Each row is a point on a landscape with many peaks, with its height.
A climber steps from a point to the highest of its 2 nearest points, and stops where none of them is higher. Distance is the straight distance between rows; heights are no part of it.
rone height 0.82: [ 13   6  43  14 -37 -41 -24  -5 -17   2  32  26  -1  -5 -30  21 -24  16
  -4 -30  -2  21 -13  -4 -11   3  -9  38  20  40  11   3 -16  40  -4  -3
 -18  39 -15  57 -15  24  17 -15  18  30 -24 -10  42]
zite height 1.53: [ -6  -4 -15  -7  33   2 -19 -10 -24  18   3 -13 -28 -15  35  21 -20  41
  34  -1 -31  -6  -1   6  30   3 -13 -60  -8 -35  -5 -22 -13 -25  11  35
  16  -8 -20  33  18  10 -12   7 -18  18 -21  -2  -7]
veku height 0.58: [ 13  -8  24  18 -21 -36   1  20 -10 -13 -11   7   8 -16 -33  -1  -4  20
 -10 -18  16  36  19  -1  -1  16  -8  27  26  22  -8  13  -8  30   9 -15
  -3  35 -25  55 -22  31  10 -12   4   6  -9 -10  53]
Pim height 1.40: [ 19  41  -6  -6  -5 -36 -35 -18  30   0  26  14 -17 -12  12   0 -33  24
 -23  -9 -34  10  -2  20 -12  -7  10  -8  45 -14   7  -3  13  31   4  19
 -25 -15  -3  45  -1   8  -2  -3   3   9 -27  19  28]
zikeb height 2.49: [ 13  -5   2  27   2 -22  11 -16  18  -7 -16   7  -5  15 -11   6  13 -56
 -45  61 -10  -7  12  40 -12  45 -15  62  -1  -6  16 -12  12  -6  -6 -18
 -17 -11  -1  -5  -5   1 -28   1  10  -6  -1  14 -38]
muf height 3.93: [ -4  10 -21  23  -2  17  -3  -8   0  -8   9 -29   2  40  -2  20  -7   4
  13  42 -20 -26  25  37 -38  38  -7  38   2 -20   2 -25  -7  -4   2   4
 -27 -29 -17 -11 -33 -14 -26  31 -10  24  -4   0 -44]
fiso height 4.16: [ -8  -8   4  -8 -12 -36  15  11   7  -3   9  47  -2   5 -28  11 -12 -43
  -7  -6  40 -37  -4  35  30 -25 -22  -2   7  12  28  -2 -17  37  -8  -3
   2  23  -7 -32  12 -13  28  -4  18  10  12 -16 -37]
rasak height 1.64: [  4  11   6  -4 -24 -26  47  16  -4 -12 -23  -9  21  -8 -19  12  29 -13
 -30  -6 -16  -1   2   2   2  23  25  24  -4  20  14  25  -2  28 -20   1
   3   5 -21   0 -23  46   4  -4  -3 -14  21  34   2]
budo height 3.61: [ 19 -10  33  28  16  18  16 -25 -24   0   0  -7  22   7  37   0   5  -8
   3  21 -11  15 -19  28  -3  34 -14  19 -26  18   1 -21   8 -30  22  -1
  -8   2  10   5  15  19  -5   0  -7   9  29  26  10]
bot height 3.71: [-13 -41   7  -5  12  36  29   4 -10  19 -30 -26   0 -23 -11   6   6 -29
  23 -36 -17  -1  -1 -11  13  -6  22   2 -38 -41 -14  22  11 -31 -25  34
  30   6  23   4 -13  29 -32 -26  21   6 -22 -48   8]
degi height 0.54: [-23 -13  24   1  17  -9  22  25 -41  -5 -24  -5  26  12 -20 -15  35  45
  14   7  36  40   2 -40   6  -5 -14   1 -18  41 -22  -3 -15  35  15 -23
  19  18 -44   3 -10  12  11   8 -21   6   8   0  10]
Doka height 4.83: [  5  14  33   7  -2   6   6 -48 -25  28   6  18 -19   4  41  28   2  23
  -6  -3 -21   8 -27 -34  14   5   0  -2 -10  14  13  -9  10 -11 -13   9
   1  -1 -10  44   2   8  -4  10 -25  11 -12  48 -12]
sori height 2.62: [ 18  17  -5  -6  12 -34 -21  35  12 -22 -16 -13   3  -6   2 -23  19  55
 -10  11  33  13  12 -20  24 -23  -9 -40  34  19 -29  17 -11  18  12 -25
  20  -7 -25  16   6   1  21   6 -23 -27   2  11   6]
mivak height 5.90: [-12 -12 -18  -2  -9  25  -3 -13 -24  25  12  -8  -5  -5  50  19  11  -3
  13  -3   8 -17  14 -18  12  11 -11  -8   1 -23 -25 -23   5 -25 -14  -2
 -18 -37 -17 -12   4 -36  -8  54 -16  22  13  18 -36]
nerem height 5.44: [ -1 -13 -17   3  24  21 -24   6 -19 -16  18 -16  -8 -30  27   1  10 -27
  13  33  -7   3 -27  32  -5   9 -36 -45 -26   8  -2 -38 -12 -52  24  -1
  11  -7  18 -30  49  -1  17  -1   0   7  48 -11  11]
dori height 3.44: [  2  -9 -25   3 -10 -39 -24   9  13 -35  17 -17  14  12  -8  21  -1   5
  -1   1   8 -41  -4  48   8 -12   3 -41  29  13  14  18 -29  10  30   7
 -13  10  16 -26  14   2  50 -16  12  13  17   1 -21]
naf height 2.36: [ 32  23 -10  -6 -16 -26 -13  28   2 -26 -20  -8 -10  14 -21 -12  -5  29
 -17  17  19 -13  -2 -10   5 -22 -12 -30  19  30  -1  19 -20  -2 -25 -22
  33 -11  -9  -3  -8   8  17  -3 -28 -32  25  14 -11]
Zam height 1.84: [ 27  -4 -23   3  16 -11  -6   3  -6 -26   1 -19 -24   7  37   9 -37  25
   8  15   0 -23  13  14  33   9 -20 -56  12 -18  -8  -4  -8 -37  -2  15
   2 -11 -18  23  20  14   8  18 -33 -12  11  -6  -3]
Zez height 6.68: [-31 -28 -15  -1  13 -25 -15   4  -6  -9  -3   9   6 -20  -4   5  21 -20
  -6  13  48   6  34   3  10   4 -48 -33  16   1  -2   2  -5 -12  46 -21
  -7  28 -14 -28  43 -37  16   2  -5  -7  25 -31  -8]
gono height 8.70: [ -9 -20 -15 -14   5  25  29   4  -6 -17 -25 -20  -2   0  -2  18 -10 -26
   5  -1  -1  -6  26 -19   0  22  -2  -5 -37  -9   9   9  16 -16 -15   3
  13  -6 -15 -10  -1   1 -21  22 -32 -40  12 -13   1]
Tuni height 0.53: [ 24   7  26  -6  19  10  30   1  -5   7 -26  -2  10  35   0 -21 -20  46
  13  -4  17  18  17 -38  34 -10  16   9 -16  -5 -11  11  14  26 -15   2
  10  -7 -29  30 -22  15 -23  18 -34 -34 -25  18   0]
detef height 1.12: [ 38   6  -2  17 -21 -32 -18  -6  29 -18  10   0 -11  -7 -10  16 -34  -5
 -23  -5 -31 -17  20  42  -8  21   2  10  39 -25  13  14   1  -8  -8  19
 -17  -3   6  36 -14  19 -12 -12   9  12 -11  -7  15]
Nakaz height 1.44: [ -8  28  -7 -13  -5  -7  -9 -10   8  -2   4  15 -11  14 -26  11 -23  22
   7   0 -40 -21 -13  20 -19 -23   7 -20   8  -6  20  -6 -29   7  -3  34
   8   3   0  -7  -8  15  -6 -34   9  16 -10 -11 -21]
Luza height 1.75: [ 12  36   8   4   5 -30  -8 -28  34  19  27  14   9   7  17 -15 -10   6
 -24  13  -8  18 -29  26 -11  -7  29  13  28  -8  25  -2  21  31  30  22
 -29  -8  27  23   0   2   8 -24  27  16 -18  41   9]
sov height 3.13: [  4  20   2  37   1 -11  13 -19   5  -4   4 -19  10  51  -1  -8   5 -10
 -24  60  -8  -5  -2  44 -37  30  -5  63   7   3  14 -21  -3  -1   6  -8
 -26 -12  -1 -10 -33   4 -19   2   9  27  -1  22 -50]
Puso height 2.97: [ -7   3   7  16   3  -8 -20 -18  17  -6   4  21 -23  -2 -26   9 -13 -10
 -27  34  -8  46  22  -3 -42  42 -40  32   6   7  25  -4   1  -4  20 -24
 -11  31 -10  42  -5  -1 -23 -11  -6 -23 -12   1  38]
borid height 6.11: [-14  -5  20  -9  -2  22   3 -35 -16  14  19  13 -15   7  31  18  -6   2
   0 -15  -3   1 -29 -48  21   3  15 -12 -32  14  15  20  20   3 -10   2
  -5  -6  13  14  19  -5  17  14 -22  -9 -21  16   4]
kupu height 4.07: [ 10 -25  18   8  12  21  -9   0  10   8  -5 -38 -13 -12 -16 -15 -16   6
  21 -29  -3  27  -5 -19  11 -24  17  -2  -9 -38 -23  30  17 -16 -14  13
  24  11  36  31   1   8 -23 -24  23  -7 -45 -49  33]
bal height 5.52: [ -1  -7   9 -15  10  37  17  -3 -11  33 -36   6  -5 -52  11   7  16   1
   8 -39 -23   6  -7 -53 -16  -9  31  -5 -12  -2 -23   7   2 -28 -26  10
  31 -10   3  11  -8   7 -33  -6 -15 -19 -11   3  28]
pekab height 3.78: [ -7   2  -2   0 -12 -42 -30   3  28  -7  20  16  -3   9 -22  10   0 -19
 -20   5  36 -15  -7  24   2 -31 -18  -9  30  21  18  17 -16  17   8 -26
  -3  27  24 -25  11 -31  30 -14  32   9   6  -3 -22]
fiki height 7.55: [ -2   5 -37 -23  -4  42   5  22   8  -1 -37 -29 -18 -20 -11   0  15 -23
 -10  -5 -32 -29  17 -19  -9  -3  12 -31 -17 -12 -10   6   3 -40 -27   2
  21 -18  11 -38 -14  -5 -17  11 -23 -47  22 -15 -14]
Bok height 3.37: [-32 -21 -28 -40  16  47  40   7   6  30 -28   7  18 -33 -10   3   8 -34
  15 -44 -40 -22  15 -13   0  -5  51   3 -28 -30  -5  11   8  -2  -9  35
   9   0   8 -30 -12   2 -36 -25  20 -13 -25 -28   0]
Duvo height 1.70: [-11   8   3  -6  19  -2  41   1 -14  -2 -22 -49  36  20  11  -3  44  42
   5   5  -9   4  -9 -19  29   0  38 -17 -21  11  -8   6  -1  22  18   9
  -3   7 -16  -7 -17  41   5  -9 -15  -2   4  58 -26]
Lamo height 4.28: [ 26   1  -8   6  -6  31  10 -16  -6 -16   0 -11  -8  54  21 -16 -21 -17
 -19  35  21 -17  -2 -13  24  28  -2   3 -13   6  20   5  33 -12 -17  -9
 -27 -20   4 -14  12 -21  10  44 -29 -34  23  33 -27]
rupir height 6.06: [-16 -32  -5  14   5   3 -20  15 -19 -18   2   3   5 -35   5   7  22 -14
  12   7  21  14  -2  10 -22  14 -43 -18  -8  22 -17 -25 -21 -35  25 -24
   3  11   2 -23  31 -14  16  -2  -3  15  47 -29  27]
non height 1.52: [-28   5   2   0 -32 -34 -11 -13  -7  -3  54   5   8  -4  17  34  28  -6
 -12 -15  -2  11 -36   6   1   5   4   1  -5  23  22   4  -2  40   6  12
 -17   4  -6  15  -5  17  46   8  15  35   4  28  -5]
zada height 4.53: [ -6 -24   8  10  13  22   4  -5  11  21 -22 -40  -6 -27  -6  -7  -5   8
  18 -16  -4  43  20 -34 -15   5  23  23  -3 -39 -23   6  11  -5   5  -6
  -1   8   6  35 -18  -7 -49 -10   6 -15 -49 -22  37]
lenun height 5.33: [-22 -15   3  18  22  22   2 -16  -4  29 -28 -53  16 -41  25  -4  37  11
  14  -4 -17  41  -5 -18 -46  14  34  22  -1 -15 -27  -7 -13 -16  17 -12
  -3   7   8  14 -12   2 -37 -12   4   9 -17  19  18]
Nor height 2.51: [  6  -5  15   8 -16  22  -5   6  -5 -17   4 -50  24  15   7 -12  31  15
  19 -23   2  25 -28 -22  -9   2  33  -1 -19  24 -12  38  13   3  -1 -14
   0   1  31  11 -13  23  21 -12   3 -11   5   4  38]
zume height 5.80: [-11 -52  24  16   5  20  14  -4 -15   1 -11   7   5   2  -9   3  -2 -45
  20  -1  34 -16  -5  24  33 -23 -27   1 -23  -5 -11   3  -5 -42  13 -18
   6  23  32 -47  28 -19   4  -7  20  16  12 -53 -22]
nebon height 1.28: [  8   0  17   1  -6 -36  36   4  -6 -24 -30 -31   1 -11 -14  20  17   6
 -30  12 -28  24   3  -7  -6  16   8   0 -14  20  17  27  -1  -6   1  -3
  32  27 -15  22 -10  56 -15 -22 -28 -38  18  29  14]
nemi height 2.25: [ 45  23   2  10  -7  -5 -12  23  21  18   8  29  13  -3 -12 -28 -24  -3
  12 -15  22 -22  16  44  -8  -9  -2  32  50 -13 -19  -9   0   6  -3  -7
 -15 -14  17  -1 -15 -24  -9  -8  36  18   6  -9  16]
Pid height 4.75: [ 32  13 -16   6  15  31 -27  22  -7  -3  17 -12 -16 -19  29 -29  13 -22
  -3  33 -19  16 -41  32  20  -4  -6 -29 -15 -14 -26 -38  22 -45  -9  -7
  23 -29  42 -25  38  -3   5  -2  18   1  34  10  11]
benu height 6.24: [ -9  11 -15  -1   4  40  -9  22  -6  20 -29 -31  10 -52  13 -15  37  22
  23 -24 -27   2  -2 -32 -44  -4  31 -13  -3  -6 -44 -14 -16 -28  -3  -2
  15 -17   1 -13 -13   1 -23 -17  -9  -2   8   1  16]
Mozo height 4.12: [ 27 -10   1  23  19  32 -30  11  -6 -24  10 -30  -4  20  33 -37   2  14
  32  31  14  32 -13  17  18  -5 -15 -19 -13 -17 -38 -24   9 -47  13 -16
  18  -6  28 -12  26  -6   0  -1  11   6   6 -11   6]
moke height 5.13: [ 28  30  17  14 -16  25 -30  -3  11   7   2  16 -34  15 -14  -4 -36  46
  23   1 -13 -32  -3 -32 -23 -39   1  -7  17   3  -5  -1 -23 -37 -39 -13
  12 -17   3   7 -14 -21 -15  10 -19  -6 -11 -12  -9]
gatak height 6.00: [ 20   1   8   6 -24  16 -21 -11 -10  -8  45  12 -52  21  18   7 -38  19
  24 -11  -2 -20 -19 -26  14 -15 -15 -18 -10   3   4   3 -10 -38 -36  -2
   2 -14   5  19  16 -12   9  17  -5  11  -9 -22   9]
zul height 5.10: [ -9  -2 -11 -18  26 -48   0 -12  17 -34 -12  37  17  -3 -24  -3 -31  -8
 -29  33  -9 -10  24  40 -11  21 -17 -20  21  28  47   4  -8  24  64  17
  -5  29 -25 -17  33  14  18 -27 -26 -28  17   6  12]
kuz height 1.17: [-16  13  -7 -19  17  14   0 -19  -7   7   8  -5  -7  27  -3  14 -26  42
  34  -8 -39  -9   1  -9   7  -5  10 -23 -23 -18  11 -13  -5   3  -1  36
   2  -3 -15  15  -9  17 -15  -7 -14   6 -27  -6 -15]
Lin height 4.94: [-22 -26  29   7   2  10  15 -23 -11   6   4  39  -8  12  -5   5  -7 -48
  -2   9   6  -1 -25  14  16 -20 -22  18 -33   4  20 -21   1 -11 -10  -1
   4  11  15 -30  16 -10   4  -5  21  23  -3 -15 -31]
naboz height 1.16: [  4  17  25   1 -40 -51 -20 -18   6   7  40  20 -11 -15  -2  30  13   1
 -37 -20 -20  18 -43  -4  -7  -8  -2  11  16  31  24  16  -8  27 -16  -1
  -5  17   5  37   3  25  26 -18  20  17  -5  31  23]
kuri height 2.93: [-15  -9  30 -13  -4  18  54 -39 -34  44 -16  62  21 -28  25  27  18 -27
 -12 -16 -36 -31 -15  -5  18  19  24  16 -17  21  22 -21  -1  -8   0  30
  -6  10 -23  -8   0  25   6   0 -10  23  13  46 -30]
pufut height 2.42: [-20  23 -35 -26   6   2   6   0  14  32   1  17  20 -37  14   2  21   7
  -7  -7 -36 -25  -8  17 -14  -5  51 -12  33 -10  -3  -7  -3  17  28  37
 -12 -19  -3 -28  -3  -7   4 -23  21  20  -3  43 -13]
Sepel height 0.90: [ 11   5  23 -15  14  -2  44  13 -22  -6 -25 -16   4   0   5  -1   4  22
  -2  -3 -13  27  -3 -24  33   1  -2 -12 -35   2  -6   0  16   6 -19  15
  34   4 -39  25   1  54 -21  -1 -32 -29   7  22  11]
nugi height 0.91: [ 41 -22  10  13 -16 -29   2   1  19 -20   8  26  11 -18  -9  10 -35 -36
 -23 -16  -2 -39  13  53  11  13   0   5  29  -1  14  34   5 -12   3  13
  -6  12  14   7  13  22  13 -11   8  -2  14 -21  39]
Vibuk height 4.56: [-12   5  -2  -5 -15  18 -21  13 -17 -16  34 -10 -34  22  -7  -7 -14   2
  26  -4 -16  43 -16 -10 -12   5 -26  19 -35 -19  -3 -26  11   4 -36   8
  22  -6  -9  23  -5   8 -19   7  17  17 -20 -47  20]
Mim height 5.24: [  8  -8   9   1 -25 -14 -27   1  -9 -18  51  14 -58  19  -1   8 -52  -2
  11 -10  -4  13  -3 -13  27  -8 -38   5  -9 -18   7  -6   3  -9 -43   7
  12   8 -19  45   8  11  -9  14  11  15 -44 -48  10]
Tomak height 3.76: [ 14   5 -33  -2 -22  22 -17  -4  19 -31  21 -26   8  42  17  -5 -14 -13
  -9  13  24 -13  17  -5  -8  36   0   7   3   0  17  18  33   4  -3 -18
 -41 -27  19 -10   1 -32  16  45 -12 -28  15  11   3]
ded height 5.35: [-16 -28   6 -11  -7 -37  -3 -20   4  -8   3  37 -22 -29  -1  36 -18 -17
 -26  -6  17 -12  11  -8  13  -4 -27 -26  17  15  21  16 -16   4   5  -2
   0  22 -20   4  25 -15  15  10 -19 -10  -3  -5 -11]
Gutol height 3.77: [ 12 -10  25   4  22   5  27 -26 -24  19 -14  21  13 -10  30  18  -4   8
   6  -1 -14  -3  -7   8  27  15   5  -8 -17  -1   1 -23   0 -11   5  24
  -1   0 -19  15  10  20  -6   5 -23  15   9  34 -16]
lupip height 2.10: [ 53  10   9   7 -11 -19   0  10  -4 -27  -1   2 -14  24   4 -10 -42  36
   3   3  20 -33   3   5  29 -13 -13 -35  18  13  -2  14 -13 -25 -22   2
  12  -9 -13  17   5  23  19  13 -29 -17  19  -1   3]
mip height 4.27: [ -3  29   1 -17  16 -49 -12 -17  31 -16 -16  61 -17 -11 -30  -3 -27  -6
 -49  43  -9   8   9  13 -20  -3 -37 -17  26  21  37  -4  -7  18  23  -4
  14  21 -25  -1  25   8  -5 -31 -20 -43   6  19   5]
Noz height 4.59: [  2 -37  30  17   9  28  38  -1 -26 -19 -11  -3  39  11   0 -15   3 -17
  23   4  17  29   0  16   5  46  -7  36 -44   9  -6  -3  20  -9  27  -7
  -8  17   6   5  10  30  -3  -4  -7   1  20 -25  48]
ligu height 1.94: [ 26  32  -5  11  15 -11 -26  37  20   8 -11  43   1 -17 -36 -39 -17  23
  10   9  15  -4  17  39 -30 -29 -27   3  42  -8 -15 -42 -24  -1  11  -7
  10  -2  -2 -10   1 -13 -11 -41  25  17  15 -31  12]
bebur height 4.42: [ -5 -18   6   0 -12  10  14 -17  14  36 -19 -13   4 -17  14  17  24 -13
  -7 -32   9  -2  12 -39  -5 -17  39  22  10 -19 -14  35  15  -5 -23 -19
  -9  -2  25   1 -20 -38 -15  16   9  -2 -25  15 -16]
lizin height 3.10: [-10  31 -19   6  -8  11 -46   7   2   4  40  33 -43   5   3 -10 -25  18
   5  19   7  24   4 -16 -43   2 -45  23  10   3   4 -51   1  -7  -7 -16
  -5 -15 -20  11  -4 -37 -12  22  -7   8   4 -19  21]
Zele height 3.68: [  1   5   9  -8 -10  17  -3 -16  15  23  -6  19 -26  12 -26   0 -19 -21
  10 -21 -10 -39 -26 -12   8 -51  19  -9 -12   5  19  33  -5 -21 -38  -7
  21   6  51 -30   1 -23  -1 -17  19  -8 -10 -19 -23]
poz height 3.04: [-41  -5 -32 -35  33  27  18  -7  22  42 -14   1  11 -25   2  -7   9 -16
   5 -18 -13  -2  17 -17 -11 -20  44  -3 -10 -40 -11  -4  20  19  18  18
 -11 -11  21 -35   5 -42 -25  -7  15 -11 -27  -1  -4]
paz height 4.82: [ -1  12 -28  17   5  26 -15  -3  -8   6  12 -39  -1  23  42   6   5   9
   6  39  -2 -10  16   5 -16  24  -7  10   7 -28 -17 -30  10 -23  -1  -5
 -18 -40  -8  -4 -17 -30 -25  54 -17  18   5  32 -47]
lav height 0.74: [-11  -8   8   3   8   8   2  34 -23 -12 -14 -19  17  32 -10 -27  22  23
  31   2  56  27   0 -15  18 -20 -12  11 -12   8 -33   0  -4  17  -3 -29
  18  10  -5  -7 -13  -9  12  14   5  13   0 -20 -10]
ker height 2.09: [-19  11 -12 -17   9 -23  -3 -16  24  15  21  27  22 -11   6  -1 -10  -2
 -10 -16   2  -6   0  21  -9 -11  31   4  30  -3  21   2   6  55  33  35
 -28   2   4  -4   1 -18  25  -3  19  14 -18  25   2]
Sug height 1.29: [  4  -6  24   7  36  25  37  -7 -29  12 -19 -26  48  39  13 -38  23  22
   9  21   6   3 -19  -2  34  -3  21  -6 -30  18 -24 -16   3   3  26   9
  -3  -4   1 -26  -4  20   5  -7  -8  14  16  42 -31]
posif height 2.12: [-15  11 -11 -12  -2   1  19   4   6 -13   9 -57  39  23   1  -6  32  28
  14 -18 -21   4 -14   2  13   4  51 -16 -16  10   5  33  12  29  31  19
 -13   9  20  -8 -13  43  26 -23   9  -6  -3  27   4]
vusaz height 2.54: [ 26  13 -10  12  -9  -8  -3  10  32   2   6 -21  29   3 -12 -14  -3  -5
   9 -22  -3 -12   9  40 -26  14  46  40  32 -20  -1  14   3  29   8   8
 -29 -15  24   3 -23  -3  -1 -13  41  18  -9  -2  17]
tup height 3.97: [ -6  20  19 -16   5  16 -16   7   2  23   9   6 -19  22 -26 -15 -11  16
  30 -21  12  -2 -25 -33   3 -58  10   4  -9  -1  -5   8 -18  25 -26  -4
  29   0  27  -7  -7 -21  -5 -18  28   2 -41 -43 -14]
zona height 2.74: [-49   4 -45 -44   7  21  12  11   3  40   5  11  21 -43   4   6  33 -16
  -5 -24 -14 -22  12 -13 -15 -25  37 -12  13  -5  -7   0  -3  28  18  20
  -7 -10   1 -56  -1 -47   2  -8  22   6   3  13 -24]
lako height 5.99: [-33  -8 -18 -23  19 -44  -8  -4   9 -25  12  30  -7  -7  -7   3 -16 -11
 -20  17  24   1  13   4  11   3 -40 -40   6  16  25  -2  -1  32  35   1
  -7  16 -33 -13  46 -13  26   4 -21 -18   2 -19   2]
faz height 3.36: [ 20   4 -28  11  -7  -9 -24  18  32 -16  16 -27  11   7  20 -19   9 -16
 -14  13  24   1  39  38   5  26  -3  14  34 -32 -15  10  34   4  23 -23
 -29 -29  23  -7   0 -35   5  27  15 -11   7  -3  13]
Gadob height 1.91: [-47  -1  -6 -21 -35  -9  17 -16   3  16  26   7   9 -27  26  37  50 -46
 -25 -29 -22  -8 -34 -11  20  17  35   8 -21   1  24  19  23  36 -13  10
 -20  -1   2   0 -11  21  32  19  26  21 -10  34 -18]
Kikas height 5.25: [-11 -51  18  13   6  27  32   7 -22  -1 -18  -9  31 -12   8  -2  21 -35
  19 -15  26   2  -1  12  18  11   2  15 -33  -3 -23   6   9 -16  14  -8
   0   4  19 -25  19   2   3   7   8  15  11 -30   4]
zupen height 2.79: [ 27  -4 -10  19 -25   8 -20  16  25 -13  -3 -64  13  -4  -2  -6  21   0
  10 -24  -8   6  -6   9 -28   6  34  11  12 -19 -17  32   3 -17 -14 -12
  -6  -7  54  11 -27   8   2 -20  28   6  -2 -12  28]
zok height 4.44: [ 21  35  20  -6 -13   5 -16  11  16  25  -1  22 -37  13 -39  -7 -31  15
   7 -24   5 -20  -1 -41 -17 -49   0  26  19   0   1  13 -13   9 -52 -19
  24   1   9   8 -24 -32 -27  -4   8 -14 -37 -37  -1]
rere height 1.95: [ -6  -5  -2  -5 -27  -8  27  15  -5  -4  -5   9  12   1 -18  18   0 -10
   7 -33   1 -13  20  -4  -2   6  17  31  -2  -2   9  12 -10  38 -26   7
 -10   3 -26  11 -34  13   0  19   1  10  -7  -2  -1]
gis height 3.82: [-43  23 -24 -15 -12  11 -33   2   4  11  47  15 -43   2 -12  17  -1 -13
   4  -3 -23  26 -20 -16 -40 -14 -26  17 -17 -14  12 -37  -1   6 -30  10
   7 -16   0  -2 -11 -19 -18  12  20  25 -16 -27  -6]
defu height 2.31: [-25   0  14 -17 -19   3  38  -2 -19  17  16  43   9 -12  11  18  17 -36
  -8 -27  -9  -6 -16  -5  18  10  11  23 -26   0  21 -15   7  38 -23  20
  -9  -9 -27   5  -4  26  11  23   5  18   6  18 -11]
Nebab height 1.69: [ -9  27 -20  -8   3 -10 -21  27  10 -10   5   9   5  -4 -44 -18 -11  24
  23  -3 -23  -4  -1  34 -50 -19   2  -2  17   1   6 -33 -41  17  18  29
   8   1  -4 -14 -10  10   2 -49  23  28   7 -36  16]
gakek height 4.19: [-17 -23  17   4  -2 -10  12  -7   0  -8  -5  41  -8  36 -41 -11 -13 -51
  -7  27  47 -16  -8  12  24 -17 -50  19 -18  17  27  -3 -13   9  -4 -34
  13  35   5 -43  10 -14  12  -9  14   2   4 -25 -47]
Badol height 0.30: [ 11   7  32   9   7 -23  21  18 -21  -9 -25   0   9  15 -21 -18   7  55
   8  -2  27  39  20 -30  24  -2  -4  15   8  16 -18  10  -4  35  11 -14
  10  25 -47  44 -25  29  -4   2 -23 -17 -15   9  20]
luve height 7.45: [-27 -10 -27 -28   2  25   9 -12 -11  -3  10 -12 -24 -11  30  32 -11  -8
   7 -20 -29 -10   6 -27   6  22   8 -35 -39 -10  13  17   9 -21 -16  16
  -3 -11 -15  13   4  10  -7  30 -34 -28  -7  -2   8]
Fino height 2.05: [ 33  12  14  22   0 -32  11  -8  35  -7 -30  28   0   4 -20 -10   3 -18
 -44  44  13   3  21  25  -6  23 -18  43  40  -9   6   1   2  -1   7 -20
 -16   5 -12  14 -11   4 -21 -17  14 -13  -4  31 -18]
Nom height 4.95: [-16 -38   4  -7  -9  17  22 -12 -11  33 -24  -3   4 -61  21  33  31 -14
   2 -53  -6  -6  13 -46   7  -8  38 -10   6  -9 -26  31   4 -17 -14   7
  10   2   0  11  -7 -16  -4  20 -10   1 -11   2   9]
genu height 0.97: [-11 -13  15  15  35  38  20  -1 -23   2 -36 -28  34  54 -11 -48   9  24
  22  26  27  11  -3 -12   5 -24  -5  11 -29  20 -28 -16 -13  -5  12 -10
  10   5   0 -35 -11 -12  -9  -1  -6  11   2   2 -30]
lozat height 6.90: [ 13  13 -29  -5   1  14 -15  40  10  -7 -28 -34  -6 -44  -7 -12  25  14
   0 -12 -29 -14  13 -17 -23 -14   9 -44   4  -9 -30  -8 -11 -37 -14   1
  42 -19   4 -12  -6  14   0 -14 -24 -29  29 -13   5]
feziz height 2.61: [ -8  12  -2  21  -1   6 -36  -7 -11  -8  23  33 -19  26 -15 -15 -11  16
 -10  36  24  38  10 -17 -37  38 -55  38   4  30   9 -21   4  -8  13 -35
 -15  15 -19  27  -5 -14   2  14 -18   1   6  -4  34]
Zimeg height 3.66: [ 32 -14  -2  15  27  43  -4   7   2 -16 -15 -48  24  23  13 -30  -1  -2
  28  14  -8  11  -9  29  17  14  16  -9 -26 -20 -28   4  24 -33  16   1
   3 -13  48 -18  14  12  -5 -17  10 -12   7 -13  15]
lep height 3.59: [ 10  34  23   1   3 -28 -25 -23  20   6   0  57 -13  -9 -21  -8 -15   4
 -44  35  -2  25 -13 -17 -48   4 -25  22  23  41  28  -6  -4  14  15 -18
  -1  11 -10  12  10 -11  -9 -24 -10 -26   3  23  28]
supin height 4.17: [-27 -17  -4 -11   8  25  14 -23  -3  33 -15  16 -27   6  -9  13   0 -49
   1  -2 -16 -30 -16  10  24 -32  -1  -9 -31 -30  14 -15   6 -27 -19   6
   8   1  42 -51  15 -31  -9  -5  30   5 -10 -26 -50]
zisuf height 3.03: [ 28  -1 -21  10 -26   2  -4  37  22  -7  -7 -57  18 -14  22  -9  36 -13
  -6 -20  19  -3  29  15  -5  17  27  18  26 -25 -34  31  27   0 -13 -29
 -10 -30  40  -3 -24 -18   4  22  12 -13  16  -2  21]
limez height 4.67: [  7 -13  25   6 -13 -50  14   1  -8 -13   1  51 -12  -1  -9  14 -11 -17
 -22  14  33 -12  -6  25  41  -5 -46 -10   8   8  15 -10 -21  10 -11  -5
   6  19 -36   4  14  13  19  -2   1  14  12   4 -34]
zuz height 5.00: [  8  -5 -11  -3  -1  36  -1  -7 -25   8  18   1 -11  35  33 -25 -13 -10
  11  13  41 -23   8 -34  18  -6 -23 -15 -11   5  -5 -20  18 -29 -17 -16
 -28 -22  -3 -35  27 -58   1  54 -16  -7  23   4 -30]
Pata height 3.18: [-10  20 -44 -13 -16 -50 -32  26  17 -39  21 -28  15  -2   0  10  16  30
 -12  -1   3 -13  16  20 -15  -3  -3 -41  43  24  12  13 -25  37  26   1
 -13  -8 -18 -10   2  -1  53  11 -11   6  17   9   6]
Bef height 2.91: [-13   0 -23  -1  11 -27 -17  21   5 -18   2 -11  23  -2  -7 -12  13  37
   3   4  41   9  30  -1   1   7  -7 -20  32  15 -11   4  -6  34  40  -9
 -15   3 -19   0   6 -18  26  15  -9  -5  11   3  16]

Where does a climber stop that starts at each point below?
sori -> Zez
detef -> gono
Bok -> gono
lav -> mivak
Nakaz -> mivak
bebur -> gono

Call two points neighbours if one is among the 2 nearest of the other. Go from one point of each pair to the other, from neighbour to neighbour, staying as high as possible. Name the lowest point that can't be avoided.
Zez / gatak -> Zele
gono / Zez -> budo
zume / Zez -> fiso
